Points on a hilly landscape, in no order, each with its height.
From any point a climber takes the steepest step (rise divided by distance) to one of its 4 nearest points. It stops when none of these is higher. Distance is the straight distance between rows; heights are no part of it.
rad (h 497): [-12   1 -17   0 -26  -2 -17  25  -9]
zusos (h 386): [-12 -15   0  -5 -14  -1 -31  11  -2]
Nefak (h 301): [ 11   9   0   2  25   3  27 -13   9]
nuv (h 508): [  7  -3  30   2   2  -2  10 -13  -7]
zame (h 623): [  8   8 -14  28  16  10   3  -3   7]
badi (h 269): [ 12   6  12  -3  21   4  19 -16   8]
Vama (h 220): [  8   6   0   8  24   8  17 -13   7]
figek (h 598): [ -2  28 -12  -2 -15   8   1  12 -26]
Livib (h 517): [-12  -1  -9  -8  17   9 -28 -10   1]
ramu (h 270): [-23 -12 -16 -15   3   7 -32   1  21]
Ledim (h 296): [ 15  -7  33  -1  -7 -20  29 -11   1]
nisen (h 351): [20 10 -5  4 16 -4 35 -8 15]
Foneg (h 424): [  0  -4   4   2 -20  -1 -22  11 -14]
Dol (h 518): [ 10   6  23  13 -13  -8   7  -3 -17]
Bilu (h 203): [ 11   4  10   0  21  12  15 -16   2]
leko (h 488): [  9   0  22  13 -13  -2  -1  -6 -18]
Zuge (h 305): [ 14  -9  29  -2   4 -13  26 -13  -1]
bib (h 68): [  2   5   0   1  24  14  -4 -12  -5]
ral (h 492): [ -9  -5  -3  -4  17  12 -18 -10  -2]
kud (h 332): [20 -5 -6 32  6  1 20  8 22]
pafet (h 227): [22  0 -8 38  8  5 14  5 16]
tekid (h 353): [-22 -18  -6 -11 -18  -1 -32   9   5]
bive (h 377): [ 10  -8  21  -1  11  -2  17 -17  -3]
febu (h 290): [-13  -9   3  -8   6   7 -28  -2   1]
gep (h 38): [ -2  -3  12  -1  16   8  -5 -12  -6]
zodis (h 274): [ 15  10 -10  20  20   9  14  -7  10]
rim (h 348): [30  8 -9  0 15 -9 32 -5 17]
pumuf (h 500): [-27   8 -25 -32  -5   2   7  17 -11]
fud (h 537): [-30  -2 -28   2 -28  -5  -4  26   6]
zoz (h 490): [  7  -4  26  12  -7  -9   9 -10 -13]
Selu (h 376): [ -5   7 -13   3  19  15 -21 -13   2]
masuz (h 387): [ 23   7 -10  16  17   2  30  -4  15]
kuv (h 341): [  4  -5  27  -1  -1   0  -2  -9 -11]
zit (h 554): [-16  21 -19 -23 -11   3   0  17 -20]
lozo (h 489): [-22 -12 -16   1 -27  -7 -16  18   6]
loto (h 503): [ -6   5  -8   4 -23  -1 -16  15 -15]
duvu (h 664): [-26  10 -31 -10 -16  -4  -3  24  -7]
Depez (h 336): [-15 -13   2 -10  -5   2 -31  -4   1]
kef (h 516): [33 -7 -2 26 -1 -7 19  6 25]
Gefim (h 447): [-10  -7  -5   0 -22  -3 -21  16 -10]
mazo (h 288): [  5  -4  22   0  11   2   3 -17  -6]
zema (h 198): [  1  10 -14  13  25  15  -4 -10   2]
Rono (h 293): [ 23  -5  18 -21   4 -27  37  -7   7]
vike (h 315): [ 15  -3  18  -4  16  -4  25 -15   3]
kade (h 318): [-22 -14  -6 -18  -5   5 -32   6   9]
Fosu (h 461): [-18  -8 -12  -2 -27  -7 -21  20  -2]
Nar (h 273): [ -3   7 -14  12  21  16 -10 -10   4]
sipi (h 352): [  3  -4  21   9  -8   1 -11  -1 -14]
Vugi (h 528): [ -3   8  -5   5 -21  -2 -12  13 -20]
sava (h 302): [-10 -10   8  -1  -3   2 -27   1  -7]
dak (h 286): [ 21  -7  28 -11  -2 -25  37 -10   3]
dunu (h 304): [ 21  -2  15 -18   9 -20  35 -12  12]
koz (h 577): [-11  16 -23 -13 -14  -1  -3  22 -12]
nusa (h 534): [ 13  14  20  16 -18  -8  13  -4 -19]
miz (h 454): [34  1 -8 21  3 -8 24  6 24]
Tomel (h 267): [-35 -22 -13  -6 -22  -8 -19  15  26]
tak (h 555): [-22   1 -26   1 -28  -5  -9  25  -4]
nurul (h 326): [ 24   8   1 -18  12 -11  34  -6  19]
Ranu (h 212): [  2  -4   3  -2  19  13  -9 -13  -6]
tovef (h 325): [-23 -22  -9 -14 -15  -3 -28  13  16]
fesez (h 79): [  6   7   5   3  24  10   4 -16   2]
sono (h 570): [  5  19   5   4 -21  -2  -1   8 -24]
Sufe (h 306): [ 21  -1  17 -13  14 -12  36 -12  10]
vil (h 80): [ -4  -5  15  -1   1   7 -14 -10  -8]
Kiv (h 599): [-22  11 -24 -14 -17   0   0  21 -11]
dotas (h 331): [-11  -4   6  -9  12  10 -23  -9  -4]
palif (h 581): [ -7  24 -19 -10 -14   6  -4  19 -24]
ziz (h 268): [-32 -23 -12 -14 -13  -3 -26   9  28]
Pifaz (h 184): [ -6 -11   9  -4   3   6 -20  -8  -5]
vuk (h 223): [ 11  11  -6  17  21  12  10 -10   3]

For each start below, name the point where the climber stops.
rad | duvu
Foneg | figek
Pifaz | Livib
lozo | duvu

Call two points neighbours if one is among the 4 nearest of the other. Go from one point of each pair to the other, from neighbour to neighbour, staying as high as possible. Name the lowest point that can't be avoided.
duvu, nuv | zoz
kef, figek | Sufe
duvu, zame | zodis
nuv, Livib | febu
duvu, figek | palif
